Each row is a point on a landscape with many peaks, with its height.
From any point a climber steps to the highest of the 2 points nearest to it. It stops when none of these is higher. Distance is the straight distance between rows; heights are no part of it.
K364: [-12  13  -9  23  20 -11  -6  -2 -19  57  34  11  -8  72  50  48 -24 -13
  27  31 -11 -42]  h=277
K879: [ 30 -13  42  36  61 -58  -2  30 -21 -22  62 -42  -4 -23   2  21  25  19
 -51  -3   5 -19]  h=551
K927: [-20  38  10 -24  27   3  34  38 -14  51  -2 -26 -14 -41  -3  -7 -11  29
 -44  31  -1 -39]  h=395
K437: [-12  43  14 -12  42   5  50  -6 -22  86  -2 -30  -5 -23 -31  20   7  14
  -6  34 -19 -41]  h=364
K328: [-49 -28 -49 -41 -12  23  35  11  15 -39 -31  69 -12 -81 -65 -69 -53   8
  -2  22   0  30]  h=256
K338: [ -3 -15  20  -8 -15  32  23 -21  -4  26 -20  49  20  -7   5  22 -22  13
  13  17  23  37]  h=345
K29: [  8 -30 -38   6 -67   7  39  51   8 -39  -4  -9  -2  -1 -14 -20 -19 -12
 -37  -9  27  40]  h=160
K501: [-21  16  -8 -18  -5  56 -71  16  18 -10 -22   6  39  14   4  -1  16  -7
  19 -28  -3  -2]  h=264
K212: [ 23  -6 -53 -34 -21  24  19  38  68 -21 -31  16 -35 -34   0 -53  -1 -24
 -65  19  62   8]  h=187
K44: [-23   8 -23 -24  21  -3   6   4  11  26   5   0  59  45 -31  -7  21   7
  13  -5 -21  25]  h=139
K709: [ -1  48 -17   4  32  -7  25 -41   4  -6 -12 -16  20 -50 -63  16  29  21
  -6  18 -35  -9]  h=180
K611: [ 27   4 -10  36  34 -45  -2 -33 -28  57  14   6 -37  28  51  30 -13  -7
  23  16 -36 -47]  h=251
K345: [ 48 -14   5 -34  20  -3 -50  44  39 -13  24  -5 -15 -21  23 -17  33 -20
 -59 -30   3  29]  h=91
K685: [-21  12   2  23 -37 -41 -87  19 -29 -15   2  -7  17  13  49  37   5  -1
  11 -26 -34 -45]  h=322
K444: [  9  21  33  -5  -5  29  24  -3 -22  45  -9 -10  27  38 -23 -16  -3  18
  14  -2  23 -16]  h=295
K31: [-25  18  -4 -36  17  17 -10  14   2  35  24  13 -23 -22 -38 -44  10  47
  -5 -16 -58 -16]  h=385
K618: [ 50  -4  13 -38 -29 -33  39  18   2  24  -5   0  42  10   5 -26 -23 -11
 -12 -29 -31  16]  h=241
K386: [-22 -37  14 -13  -5  27  17  -6  36 -41  11  15  -6  -7 -55 -23  -1  51
   2 -12  77  11]  h=230
K663: [  6 -14 -14   1 -54  -2  43  51  33  12  13  44 -34   3  -7 -57 -48   9
 -41  21  23  81]  h=284
K647: [ -29    1  -30  -51  -16    2   86   26   25  -22   -8   54  -26 -111
  -47  -70  -41  -23  -15   47    3   22]  h=248
K132: [ 17 -17 -11 -24  15 -21  29  -5  37 -18  17  24   5 -19 -29 -10  -9  58
 -33  -5  57  -7]  h=219
K692: [ 32  -8 -21   7  -4  16  52 -24  -9 -22  17  39 -56 -63   7   4 -48  19
 -37  51  15  35]  h=140
K690: [-34   0 -17 -26 -47  64   8  81  32 -57 -12 -27 -19 -19 -12 -17   2 -22
 -58  -6   6   1]  h=145
K683: [  9  -6  43  23  54 -33  26  37 -39   5  42 -74  21 -13 -27  33  22  17
 -11   2  17 -29]  h=636
K995: [ -7  27 -48  63  40 -31 -10  -6 -32  58  39 -26 -37  26  19  39  -9  16
  -3  27 -57 -21]  h=213
K276: [ 12  40  -7  13  23 -21 -31  12  -2  12  46   8  28  -3  -6  22  -2  40
 -17 -21 -29  27]  h=35
K763: [ 16  21   7   0 -29 -32 -55 -10  27 -28  16  16  42  50  22  17 -15 -25
  32 -20 -37  -3]  h=318
K37: [-24 -24  13 -48 -25  62   3  30  31 -10  -2  39 -60 -41 -12 -43 -14  13
 -19  -9  20  10]  h=232
K518: [ 19 -28  36 -12  37 -16  26 -29   4  32  14 -28  -9  36  30  -8  29 -17
   8   3  38   5]  h=315
K236: [ 23 -38  11 -20 -44  30  -5  -4 103 -40  17  33 -30   1 -23 -43 -10   5
 -40 -30  30  15]  h=259
K849: [  9   8 -13  60  16  19  17 -36 -44  73   3   6 -12  57  16  45 -18  11
  36  37  22 -25]  h=308
K716: [ 53  28  28  -3 -30 -10  -1   2   3  23 -13  -6  22   3  39   0 -23 -44
 -26  -6 -54   2]  h=262
K705: [ 40  37 -46  20  10  20  27 -35 -21  38 -43 -15  26   0 -43   8  12  12
  19  11  46 -52]  h=388
K722: [  4  44 -55  60  24   0 -21   6  15 -48 -30 -38 -19 -34 -40  -3  28  30
 -14 -13  32 -10]  h=105
K380: [  8  26  16 -15  -7  -6 -10 -14  17  30 -20  53  18 -15  77  55  -7 -31
   4  37 -10  60]  h=270
K878: [ 20   4   0 -11  19  58  14  34   0  30   7  -2 -23  10   0  -7 -18  22
 -12  40  18  20]  h=158
K150: [-22  17  21  24  19 -16   7 -14   3  25   9 -55  24  34 -29   1  57 -15
  53 -24  23 -33]  h=146
K79: [-24  34 -55   2   6   7  15 -28  23  -4 -33 -19  10 -44 -36 -14  12 -10
 -15  25  -9  25]  h=188
K632: [ -7 -26  24  -5 -15 -19 -14   7   4 -60  18   1  21  12 -14  19  -3  18
  -4 -11  -7  52]  h=130
K812: [ 18 -22  13 -39 -26  26  14   1  36 -44 -27  -6  52 -49 -57 -33 -14   7
 -25 -56  36 -17]  h=217
K983: [  5   5 -45  24  -1  19  45  44   0 -23  12 -16 -71 -34   3 -30 -30   5
 -58  55  24   2]  h=161
K511: [-13  38  32  44  35 -44  12   1 -34  28  11 -52  37 -10 -63  33  36   5
  40 -29  21 -54]  h=155
K315: [-45 -25  30   2  31 -20  -6  -3 -45  41 -36 -23  15  18  11  27  34  -2
  37   3  13 -55]  h=455
K259: [-24 -15 -21  56  39 -22 -42  21 -65 -46  25 -17 -21 -42 -30  44  -5  55
  -7  18   1 -23]  h=121
K32: [-25  51  10  71   7  -1 -23 -14  -4   1   9 -53 -18  30  15  35  30   1
  27   6   2 -50]  h=402
K461: [  2 -29  39 -16  19 -21   6 -57  -9  32 -22  51  41  28  19  29   1 -30
  65   8  -5   1]  h=367
K186: [  4 -16 -10 -21  38  24  10   9 -21 -21  -1 -19 -10 -34 -47 -22  22  18
  -6   8   0   5]  h=296
K240: [ -4 -33  -3  -2 -14  24  -3 -15  -5  14 -25   7 -51  14  55 -33  37 -70
  11  21 -17  29]  h=344
K162: [ 14 -19  27   7  16 -40 -33  -8 -32  -7   0 -22 -33 -30   5   0  26  21
  -9 -50  15 -64]  h=443
K170: [-39  29 -19  35 -17 -13 -89  23  11 -31  -9 -29  23  36  19  17  27 -22
  34 -22 -19 -21]  h=338
K613: [  6  34 -34  34  16  -9  -1 -19  -6  42 -40 -24  50  19  11  39  21 -38
  27  29 -34  -7]  h=144
K288: [-39  44 -20  31  47  10  -6  14  -9  60  14 -24 -15  30   8  22  19   5
 -11  26 -74  -7]  h=179
K407: [ 15  -3  30 -10 -62 -60 -18  13  13 -32  -4   3  81  41  30  16   2 -40
  40 -55 -26 -18]  h=340
K510: [ 16  -1  13  20 -39 -13  60 -42   5  -9  32   2 -11  43  -1 -53 -12  -4
  33   1  -8  26]  h=191
K269: [-33  13 -21 -11  -7 -23  -4 -18  40   8   4  -4 -23   8  30 -11  23  12
   0  -3 -21  33]  h=309
K216: [ 61   3 -24  -4 -11  41  -9  25   9 -16   4  26  62  57 -10  -3 -35  24
  18 -16  56  31]  h=337
K646: [ 25   8  -5  -8   2  33 -49  29 -13  12 -27  14  -6 -12  36  37  -5  14
 -42   6  11   1]  h=125
K824: [-52 -23 -46 -46   2  27  10  21   6 -20 -49 -18 -18 -28 -54 -82  19  -5
 -10  -1  10 -40]  h=154
K127: [  3  30  39   3  21  23  17 -54 -14  17   8  12 -17 -28   3  20 -17  20
  -4  11 -32   7]  h=401
K312: [  2 -16  38 -16 -29 -20  45  14 -21  16  12  -3 -22  19   4 -19 -33  23
 -11 -23  40  -5]  h=271
K752: [ -2 -21  74 -10  49 -28   7  -9 -31   4  48   6  12   1 -20  24  21  47
   8 -18   3  -7]  h=535
K226: [ 20  19   6  18  30  47  18 -26 -22  44  -9   7  30  47   0  46 -24 -13
  53  44  30  10]  h=276
K815: [ 63   4  12   0  42  -3 -17 -36  11   2  -6 -19  45  22  16  37  36 -65
  24   9 -14  19]  h=278
K180: [ 15   7  15   4  -7 -24  54  17  18   6  64   0 -30  30   6 -18  -7  26
 -37  26   1  37]  h=216
K826: [ 14  -3   4 -12 -27  -3 -21 -25   0  48 -30  85  18  23  65  52 -47 -29
  41  41 -19  16]  h=291
K498: [-44   5 -30  -4 -38  -3 -23  43  34  -9  11  34 -12  -3  40   8 -35  44
 -44  14 -12  60]  h=118
K344: [ 73  -1  26  21 -23 -10 -31 -28 -23 -14 -14  19  27  40  44  37 -18 -55
  55   6   7 -15]  h=339
K545: [ 28  52 -28   7   5  16 -43  -1 -14 -13 -24  -7  -5 -28  24  20   2  21
 -11  -9  -8 -30]  h=114
K915: [ -9   0 -21  29 -21  51   9 -18 -17  14 -27 -21 -20  47  33  -5  11 -37
  39  42  22   0]  h=346
K228: [ -4   3  23 -12 -23  53  37  -5  11 -46 -16 -26  12 -22 -52  -5  -5  23
  -6 -31  44  -4]  h=223
K700: [ 29  20 -42 -59  -7   7  37  19  53 -29  28  39 -57 -87 -37 -79  -4  13
 -36  11  13 -27]  h=164
K609: [-18 -16  45 -18 -50 -25  17  -2  -1 -21  -6  15  60  33  -7  14  -8 -15
  54 -56 -19   8]  h=323
K87: [ 63  -4  23 -17  -1   1  34   2  39 -25  46   2 -35 -19  -5 -28  -5  12
 -55  -4   8  41]  h=235
K516: [ 14   6  -2  16  17  47 -20  11 -33  -3   8   5 -14  23  33  47 -24  19
  -3  38  -1  27]  h=142
K650: [ 20  -1  16 -27  -9  20   4  -5  71 -41  20   5  -4 -54  -4 -11  13  -9
 -39 -30  -1  67]  h=249
K420: [  2 -16  25  13  11  39  63 -21 -72  41 -11  -2 -25 -15  -7 -19 -34  -8
  -6  42 -22 -12]  h=238
K194: [-19  -3 -35  16  56  -9  60  -3 -42  31 -46 -31   3 -22 -17  22   5 -16
 -24  53   4   3]  h=316
K717: [ -2 -50 -53   4 -46   3  17 -20 -17  -6 -27  -2 -19 -18 -13 -70 -12  -5
 -14  -2  14  11]  h=170
K831: [ 19  19 -24  -4   2  32  45   2  25  41 -31  13  -8 -19 -21 -35 -23  -5
  -5  54  21  33]  h=177
K115: [ 39 -38  27   7   6  18 -40 -41 -18 -64  -5 -14  15   1   4   7  29 -39
  15 -38 -21  21]  h=287
K256: [ -1  19 -20  13 -36  28  -4   9  32  40 -13  18 -10  36  40 -20 -18 -23
  10  33  25  26]  h=327
K193: [-71 -12 -15 -44 -45  16  62   6  53 -43 -44  21 -39 -71 -28 -50 -10 -12
 -25 -25  44   2]  h=202
K922: [-64  22 -25 -35 -12  30  50   0  40 -34 -28 -19 -31 -79 -41 -41  28 -16
 -13  19  12   9]  h=199
K877: [ 14 -13   5 -29  -1 -17 -34  17  39   8 -13 -13  22  15   9 -33  31 -13
 -28 -64  -9  17]  h=77
K422: [ 27  40  34  19  30 -65 -70  -7  32  10  26   9  36  52  40  64  29 -58
  60  30 -20 -22]  h=342
K578: [ -3  11 -28  36   3  12 -93 -15 -13   2 -19 -21   8  37   3   8  43   4
  21 -36 -16 -36]  h=354
K426: [ 15  22   8  49  35 -34 -37  45 -31  15  21  -7  25  68  44  85 -20 -27
  24  46 -25  -5]  h=186
K572: [-34   6  13  23 -11  50 -60 -17 -14  -7  13 -17 -29  46  12  -2  53  -7
  27  -5 -28 -19]  h=368
K492: [  5  -1 -20  21  50 -38 -25  45 -26 -18  19 -57 -23 -33  18  31   3  17
 -52  15  13 -10]  h=485
K672: [-19  30 -41  45   8 -19 -34  -2  -9 -19 -50 -42  11 -36  -3  31  19   5
 -21 -17  20 -24]  h=108
K271: [-46  19 -40   0  15  30  42   3  46 -22 -25 -53  -2 -29 -39 -33  32 -33
 -10  43  31   9]  h=194
K491: [-30  23  -8   1  28   7  42  29 -17  57 -37 -20  -3 -21  39  28 -11  -3
 -32  39  25   6]  h=361
K857: [ 23 -13 -28  10 -43   2  44 -22  -9  19 -22 -13  -1  17 -11 -54 -37 -18
  20  -1 -17  35]  h=181
K914: [  9 -17 -57  45   9 -18 -35  -9 -45 -23  -1  -1  28  18   4  37   1   0
   6  19 -10  24]  h=90
K832: [ 20 -48  -3 -17 -18 -26 -27  37  -6   5 -26   6  59  36  28   4 -12  -8
   7 -29  59  -1]  h=412
K682: [ -9  -8 -61   0 -52  -1  24  58  44   8  12  59 -30 -48  -8 -73 -31  -6
 -40   8 -14  69]  h=261
K26: [ 14 -36  12   9 -48 -37 -15  26   2 -62  -8   3  43  -7  24  44   2  -3
 -26 -68  41  12]  h=343
K744: [-61 -31  43 -27 -28  40   3  -8  48 -11 -10  27  -2   4  11   4   3  14
  15 -36  22   2]  h=92
K527: [ -6 -21  15  19 -35  55  -2 -18   8   0 -19  25 -16  14  44   4  -5 -67
  28  37 -15  71]  h=324
K439: [ 37 -35 -52  34  -1 -14 -36   5 -20 -66  21 -12   2   2 -20  -6  13  15
  -9  -4  17  27]  h=104
K890: [ 11 -20  33 -25 -21  19  72  20 -30  30  -3  -1 -36 -22   9 -33 -37 -11
 -23   6   3   4]  h=257
K308: [ 52  -6   4  14  33   3 -21 -36 -40 -13   1 -36  16  -1 -12  10  39 -29
 -11   1 -27   7]  h=263
K137: [  6 -36  10 -14 -55 -68 -19  19   5 -17 -26   6  70  24  40  34 -14 -15
  10 -70  19  14]  h=369
K148: [-32 -26  20  20  -5  13 -10 -20 -32  21 -21 -32 -23  47  56   6  28 -66
  41  24 -23  -8]  h=363
K711: [-17  -6 -23  33  48   0   1  19 -59 -15  51 -19 -43  -9 -31  12 -32  62
 -31  35 -12  -6]  h=135
K599: [ 13 -10  67   1  27 -19   6  13 -16 -16  18 -40  53  17 -31  51   6  12
  19 -11  27  -1]  h=549
K964: [ 13   7  15  17  51   4  27 -60 -16  61  15  31 -25 -11  25  23 -12  11
  18  45 -35  36]  h=355
K436: [-30   6 -41  21 -50   3 -17  11 -20 -14 -11  28 -15 -24  13   3 -27  19
 -36  19 -39  46]  h=111
K455: [ 21  -6 -43  13 -31   6   7  11  37  27  -7  35  -8  10  34 -56 -25  -9
 -27  31  16  71]  h=305
K909: [-30   3  -2 -43  21  10  45  24 -15  43   4  38 -30 -18 -18 -26 -35  50
   7  44  -3  -5]  h=383
K504: [  4  37  26 -23  11  35  57 -58   7  16   2  42   5 -26   2  22 -30  -6
  18  19  -5  48]  h=372
K958: [  3 -23 -22  -9  35  20  35 -13 -51  26 -31 -17  -8 -22 -17 -24   8 -23
 -18  52 -49  18]  h=274
K125: [  4  25  31 -30  13  11 -28  14 -13  50 -21  26  34  25  23  20  -3 -40
  24   9 -20 -21]  h=320
K247: [-26 -47 -11 -17 -44 -13  23 -28   6 -64 -19   6   6 -23 -29 -27  -4  12
 -12 -51 -14  30]  h=143
K5: [-44 -31 -33 -41 -29 -26   4   4  -4 -52 -37   3   1 -49 -35 -39 -13  29
 -40 -30  -8 -11]  h=147
K266: [-25   3 -27  30 -27 -32  19 -22 -36 -33  -2   0   5  -6   7  52 -23  16
  -1   8   6  31]  h=78
K300: [ 45  32  47  -5  11 -30 -12 -34  -6  45  17  29  42  48   3  57 -10  14
  45  -2 -13 -57]  h=474
K539: [  6  28 -27 -20  -2 -14  20  15  28  67  -4 -17  34  49 -23 -36   3 -13
 -10   2 -57  35]  h=157
K450: [-46 -28 -19 -31   0   1 -19  18  28 -49 -47 -16   8 -59 -33 -37  23  -8
 -17 -32  22 -32]  h=152
K617: [  7 -33  30  -3  -3  30  19 -31  -9  -4  -1  29 -15  52  43   1 -29 -63
  67  35   3  25]  h=317
K894: [  0  13  49  16  24 -41 -16  29 -15   2  21 -17  37  20  48  79 -12 -26
  15  31   5  21]  h=237
K89: [ 41 -18 -43 -49  -5 -11  13  24  82 -28  19  37 -56 -52 -13 -89 -19 -23
 -50  -9  55   4]  h=174
K907: [ 10  -3  38 -15  33 -37   2 -36  15  39  42  48  52  36  12  60 -25  -2
  48  21 -24  -5]  h=414
K669: [ 30  21  18  10 -29 -32  -2  32  -8  42  33  -8   6  22  46   1 -19 -12
 -12 -36 -49 -44]  h=286
K532: [-16   0  13 -20 -28  -9 -15  15  19  27  43  26   7  39  25 -27   0   9
  11  -7 -34  27]  h=299
K293: [-42  25  -5  21 -33  17  20 -11  13 -25 -19 -24   7  12 -11  31  -6  32
  25   0  14  15]  h=83
K310: [ 31  -9  19 -15 -21  37 -26 -54  93 -42   2   6   4 -12  -3 -25  28 -28
 -13 -56  -4  53]  h=260
K828: [ 10   7 -21   6 -33  -2 -38 -20 -13 -32   1  39  -7 -31   6 -11 -13  26
 -12 -26 -61  32]  h=103
K834: [ 19  58  28  74  32 -31 -42  15  10   6  37 -40  14  46  30  51  34 -34
  45   0  12 -51]  h=432
K114: [ -6  -4  51  35  29 -43 -16  -6 -30 -16  29 -67 -22 -12   0   3  56  18
  10 -45 -19 -51]  h=461
K447: [ 32  -7   8   7 -32  19 -34  21  -1 -18 -11  21  29  49  21  16 -15  -4
  28  -7  49 -12]  h=374
K458: [ -8  27  15  34   1  -6  18 -12 -37  43  -9  -8  42  63   7  35  12 -49
  52  34 -29 -31]  h=131
K16: [-16 -21 -35 -37  13  37   6   6  -4 -36  25  16 -32 -32 -56 -67 -14  33
 -22   7  10 -19]  h=281
K786: [-19 -25   8 -11   0  -5   7 -39 -73  33 -13  27 -38 -41 -10 -19 -16  31
   1 -15 -65 -24]  h=444
K785: [-62   6 -25   6   6 -23  33 -18  23 -11  33  12 -60   1   7   9  13  25
   2  29   6  46]  h=326
K952: [-50 -33  -5  43  39 -67 -11 -17 -78  14  16 -25 -31 -26  -1  37  24  48
  -6 -17 -27 -41]  h=511
K635: [ 55 -12   3  15  -6  25 -39 -32 -15  27 -36  36   5  21  76  39 -37 -33
  20  28  -5 -10]  h=314
K883: [ 18  -2 -27 -25 -14 -17  32  10  -7 -16 -47 -25 -15 -47  -1 -41  15 -38
 -51  -1  -4   8]  h=207
K906: [-24 -74  13  10  -8 -10 -16  -3 -71  -9 -15 -29   2  59  29  22  25 -43
  37  12  -3 -37]  h=387
K130: [-53 -19  39   7  10   2 -46 -27 -11   2 -14  -4  -4  20  22  45  27   1
  46 -18  21 -47]  h=479
K546: [-40 -16 -39 -15  20 -22  52 -15   8  25  13  40 -44 -28  -8 -20 -16  43
 -13  37   3  27]  h=351
K500: [ 26  -8  40  14 -30 -20 -45 -14 -26 -49  23 -15  23  34  20  17  18 -21
  34 -47 -54  -2]  h=303
K175: [ -7 -20 -36 -35  -2  43  20 -28 -14 -45   6  68 -19 -62 -81 -76 -26  42
   1  -1  -7  19]  h=268
K758: [  6  24 -19 -35   4  -1  15  -7  22  -8  20  22 -65 -81  -7 -45 -17  32
 -55  15   3   2]  h=156
K330: [  8 -12 -60 -29 -14  -6  16  16  46 -25 -52  21 -25 -84  -2 -45  -1 -41
 -74  -5  22 -10]  h=197
K379: [ 53 -16  39  11  -2 -35  13 -21 -23   1  18 -23  14  48  71  39  -1 -77
  29  -2   2 -30]  h=311
K246: [ 10  32   9  46  29 -62 -61  32 -15   7  60 -27  41  76  23  51  -4 -11
  60   8 -51 -22]  h=141
K363: [ 12  30  32  36  16 -71 -17  -8  22  11  30 -29  32  65  26  67   8 -55
  70  29  30 -60]  h=386
K673: [-33 -38 -27 -24 -42  26  32  29  -7 -19 -40   4 -20 -16 -43 -90 -23 -14
  -7 -11  34 -10]  h=162
K738: [ 33 -18  28 -21  10  32 -39  24  -6 -35  38   2 -45 -13   7   4  20   3
 -47  -2 -28  26]  h=107
K467: [  2 -30  53  -2 -26  14 -19   9 -22 -10  11   0 -42  18  37  -1  -3   2
  14 -22 -14 -32]  h=292
K355: [ -5  -3  33  -6  31  -5  20 -33 -44  81  -8  29 -15  24  62  34 -27 -26
  23  36 -30   2]  h=306
K27: [  9  16 -25  25  32 -43 -60  24  35  -2  12 -35  53  28 -12  13  35  -7
  -4 -24  -5  29]  h=61
K317: [-23 -20  34  -9  85  21  16  -3 -16   4   4 -30 -24 -38 -28   3  40  11
   0  14  11 -32]  h=313
K801: [ 46  20 -36 -20  26  13  10 -54  30  -3   1  35 -12 -40 -22 -16  -7  42
 -21  23  47   6]  h=205
K494: [ 24  52 -30  -2  -3   6  26 -13  10  28  -2 -30  18 -20 -14 -29  11 -16
 -14  10 -44  35]  h=178
K863: [-22 -25  27  -3 -62 -27   8 -16  19 -39 -12   6   8  61  34  -9 -18 -25
  23 -38   1 -11]  h=310
K95: [ -2  -7  15 -44  10 -14  35  11  -4 -23  30  18 -64 -67  12  -1 -14  18
 -62   1  -1 -35]  h=150
K855: [-24 -21 -14 -11 -48   9 -27  10  13  -9  -2  22  -3  35 -15 -52  -3  -1
   0 -27 -38  28]  h=285
K196: [-14  23  13  53  28 -11 -43 -26   2 -14  19  -7  28  28  -1  57  25  16
  62  11  22   8]  h=109
K630: [ 12 -24  40 -26  10  13 -54  13   6 -54  30  13   9  10  -9   7  21  12
 -27 -47 -37  19]  h=120
K615: [ -5 -19  53 -15 -14  11  16  33  -7 -26  13 -14 -46  -1  10   3  -3  25
 -34 -30  31 -33]  h=283
K24: [ 20  35  -3   7  25 -12 -35  50  18   2  31 -25  75  32 -40  17  17  29
 -24   4 -24  33]  h=48
K566: [ 22 -58  22 -20   8   1  11 -29 -26  13 -15  13   5  29  43  21  13 -33
  44   7  23   7]  h=341
K594: [-34  21 -68 -34   2   7  72  15   2 -52 -16  17  -1 -92 -39 -26 -32 -16
 -39  52  16  13]  h=240
K842: [ -1 -44  -1  47  17  -9 -50  -5 -63 -72  18 -20 -16  -1 -31  16  10  37
   4  -7  16   7]  h=113
K144: [ 52  22 -30  -7  25   6  -1 -12  -8  12 -59 -21  22 -40 -60 -16  16  14
 -12 -16  19 -52]  h=366
K393: [-27 -23  21   4   2 -51   8 -43 -61  -4   6 -13 -30 -26  11  18   5  26
   4 -11 -44 -10]  h=472
K188: [  0  41   5  31   0  14 -28   3 -12   3  -2 -18  63  52  -3  59   9 -12
  65  27  11 -18]  h=117
K858: [ 30  49 -32 -18  22  17  -8 -23  25  -7  -7  -9  -7 -40 -57 -53  16  32
  -6 -20   3 -46]  h=353
K768: [-21  10 -26  -8  12   7   6   3 -40  61 -11  31 -25 -27 -21 -25 -32  55
 -16  10 -38 -12]  h=413
K625: [ 27  -6 -29 -19  33  21  40 -45  55  12 -14  38 -16 -57 -17 -59  -3  -2
 -15  33  39  42]  h=193
K96: [-12  19 -14  -9   3 -12 -18 -15  15  21  28  -8  43  20 -52 -25  30  38
  39 -17 -61   3]  h=128
K242: [ 19  19  20   4  33  35 -92  32  10   3  -8 -23  45  46   8  12  34 -28
   4 -12  -2   7]  h=243
K886: [-12  15  10  17 -33 -34 -30  44 -35  17  24   4  19  53  40  22 -24   4
  30 -26 -57 -51]  h=304
K932: [ 21 -42  17  -7 -73 -16 -26 -12  -1 -30  10  20 -34  38  56   0 -14 -22
  14 -51   1 -31]  h=301
K30: [ 24   2   7 -14 -22  35 -37 -20 -19   7   0  44 -24   2  18 -20 -31  29
   7 -27 -23  26]  h=97
K823: [-43  31  -5  -7  73  21   3 -17 -22  56 -15 -21 -25 -22 -20  20  41  10
  -6  21  -7 -27]  h=335
K292: [ 47  16  31  -2   8 -12  15 -48  -7  33  20  16   1  15  15  28 -24  29
  26 -20 -14 -12]  h=431
K495: [ 29 -27  42  32  25 -14  24 -24 -31  20  37 -29 -11  35  15  20  13 -33
  41  -1  -6 -34]  h=290
K68: [-27  -1  -1 -47 -48  13  -6  75  45 -41 -16   3  -3 -44   1 -25   5   0
 -71 -57   7  -4]  h=137
K827: [  9  29  25  23  18  39 -41 -35 -21  35  13 -29 -10  38  20  13  21 -11
  36  -7 -20 -57]  h=384
K179: [-29  64 -34  19  17  -2 -10 -10  27  61 -23  -5  -4  26  37  20  11 -19
  -1  37 -40   2]  h=159
K710: [ 12 -18  -7 -36 -48  29  30   5  67 -45 -32  -9 -10 -43 -23 -57   5 -11
 -26 -54  57 -26]  h=212
K990: [ 23  -1   3 -11  27  59 -20 -10 -30  47  -4  13 -12  35  11   4  -4 -27
  22  14 -40 -35]  h=357
K741: [-32  -4 -13   5 -65  34  21  53  28 -55 -21 -50  23   5 -20  -6 -13 -11
 -28 -23   1  22]  h=151
K42: [-14  -5 -40  22   5  12  52  32 -13 -24  28  31 -69 -76   2 -47 -43  20
 -38  74  15  41]  h=149
K623: [-16 -24   9  33  25 -17 -35  12 -61   5 -26 -39  22  14  12  45  14 -41
  34   3  28 -34]  h=423
K508: [-38 -39 -27 -49 -18  -5  25   5  89 -47 -18  25 -32 -56 -48 -61  -5  -7
 -38 -55  45 -31]  h=206
K819: [-31  17  -8 -34 -39   8 -27  46  52  -8 -12  29   7 -20 -11  15 -10  30
 -48 -23   8  25]  h=127
K82: [ -4 -14   1  27 -41   2  29  -1  10   6  53  26 -49  38   4 -42 -31  30
  20  16   2  27]  h=200
K953: [  -2   -8  -62  -14  -25  -17   37   54   12   31  -14   26  -10  -29
  -25 -104  -22  -12  -17   32    0   52]  h=239
K62: [ -6 -45  33 -47 -26  53  17  19  68  -1   1  44 -20  -6 -18 -53 -10  20
  -7 -51  60  15]  h=244
K540: [ -3  39  29  24  56 -12  17 -22 -15   9  15 -49  41 -28 -67  36  43  17
  16   7 -23 -17]  h=169
K336: [-45 -27  28 -21  16   8 -16 -43  49 -22   1   5  -1  11   0  11  33  -3
  40 -27   3  16]  h=96
K253: [  8   8 -40  33  45   9   2 -32 -30  60 -13  -6  -5  25 -31  15  14  40
  22  34  34 -37]  h=350
K674: [ 27  43   3  -8   3  41 -11  -1  13  41   6 -23 -20   2 -39 -55   3  29
 -10 -17 -22 -35]  h=365
K209: [ 15  12  20  -4  28  -3 -23  34 -14  40   3  14  22  20  29  37 -18  38
  12   4  65 -24]  h=289
K123: [-47   9   8  66  40 -46 -34  -6 -57  -8  15 -40 -18 -29 -28  60  30  30
  22  -5  12 -53]  h=473
K979: [ 39  44  10 -28 -13  16 -40  -7  33  33 -33  33  56  53  30   9 -17 -45
  48  -5 -19 -15]  h=294
K434: [ 21  -4 -49  10 -21   3  27  22   4 -21 -17   4  -9 -26  -1 -17 -29  15
 -47  24  48  29]  h=172
K776: [-44 -12  15 -16 -54  43  24 -33  26 -29 -45   2  19  17 -19  -1 -12 -14
  29  -8   9  17]  h=87
K876: [  1 -15 -39  19   8  15  19   9 -51 -27  12 -20 -61  -8   8 -19 -17  23
 -39  32 -12  -7]  h=148
K366: [-24  -5  50 -12  26 -40  21  -8 -20  34   7  17  18  15  65  79 -25 -49
  26  37 -25  -8]  h=275
K579: [ -2 -42  26 -11 -57 -15 -14  14  45 -52  19  14  -6   0  35  36 -15  13
 -37 -65  44 -11]  h=321
K471: [ 12  14  42 -27   5  38   8  -7  18  27   5  36  41  20   3  32 -26  24
  25  -2  42 -12]  h=319
K113: [  7  18   5  28  16   3 -32 -46  23 -19  13   0   0  12  -1  10  43  -6
  19 -13  20  22]  h=102
K230: [ 14 -15 -10  -9 -25  31 -11 -24  52 -35   9  12 -20  30  -3 -45   9  -3
   2 -27  11  22]  h=272
K686: [-24 -19   8   1 -47 -28  28 -14 -27 -55  16 -10  34  26 -44  -2   4  30
   1 -47  -3  12]  h=138
K875: [-19  12  21  -7   9  23 -38   2 -17   7 -15 -25  27  13 -36 -18  15  29
  23 -36   5 -29]  h=279
K515: [ 10 -24  -4 -33 -17 -46  47  -2 -11  14 -27   1  21 -22 -34 -38 -10  -7
 -37 -15  -2  21]  h=222
K377: [ -2  21  13  -9  11   1   7  67 -13  -1   8 -31 -11 -37  16  33  -5  26
 -69  27  18 -10]  h=433
K688: [  3   6  48  17  23 -50 -20  -9 -23 -20  63 -22  -2 -22 -36  34  40  49
  19 -39  -1 -34]  h=487
K557: [-35   7  -6 -10   7 -38 -30  29  26 -22 -19 -29  58  -2 -17  -8  38   4
 -14 -38  -9  11]  h=69
K552: [ 33  -9  20  24  26 -50 -36  -6   9  11  -8  -1  44  53  61  41  47 -72
  35  22 -22   3]  h=307

Call two points neighbours if one is among the 2 nearest of the other. Go from one point of each pair to the other, from neighbour to neighbour, staying as high as possible. Name the lowest point that can't be avoided.
K705 / K683 | K37
K130 / K300 | K617
K683 / K300 | K420
K130 / K983 | K259
K827 / K137 | K979
K705 / K952 | K858
K127 / K344 | K495
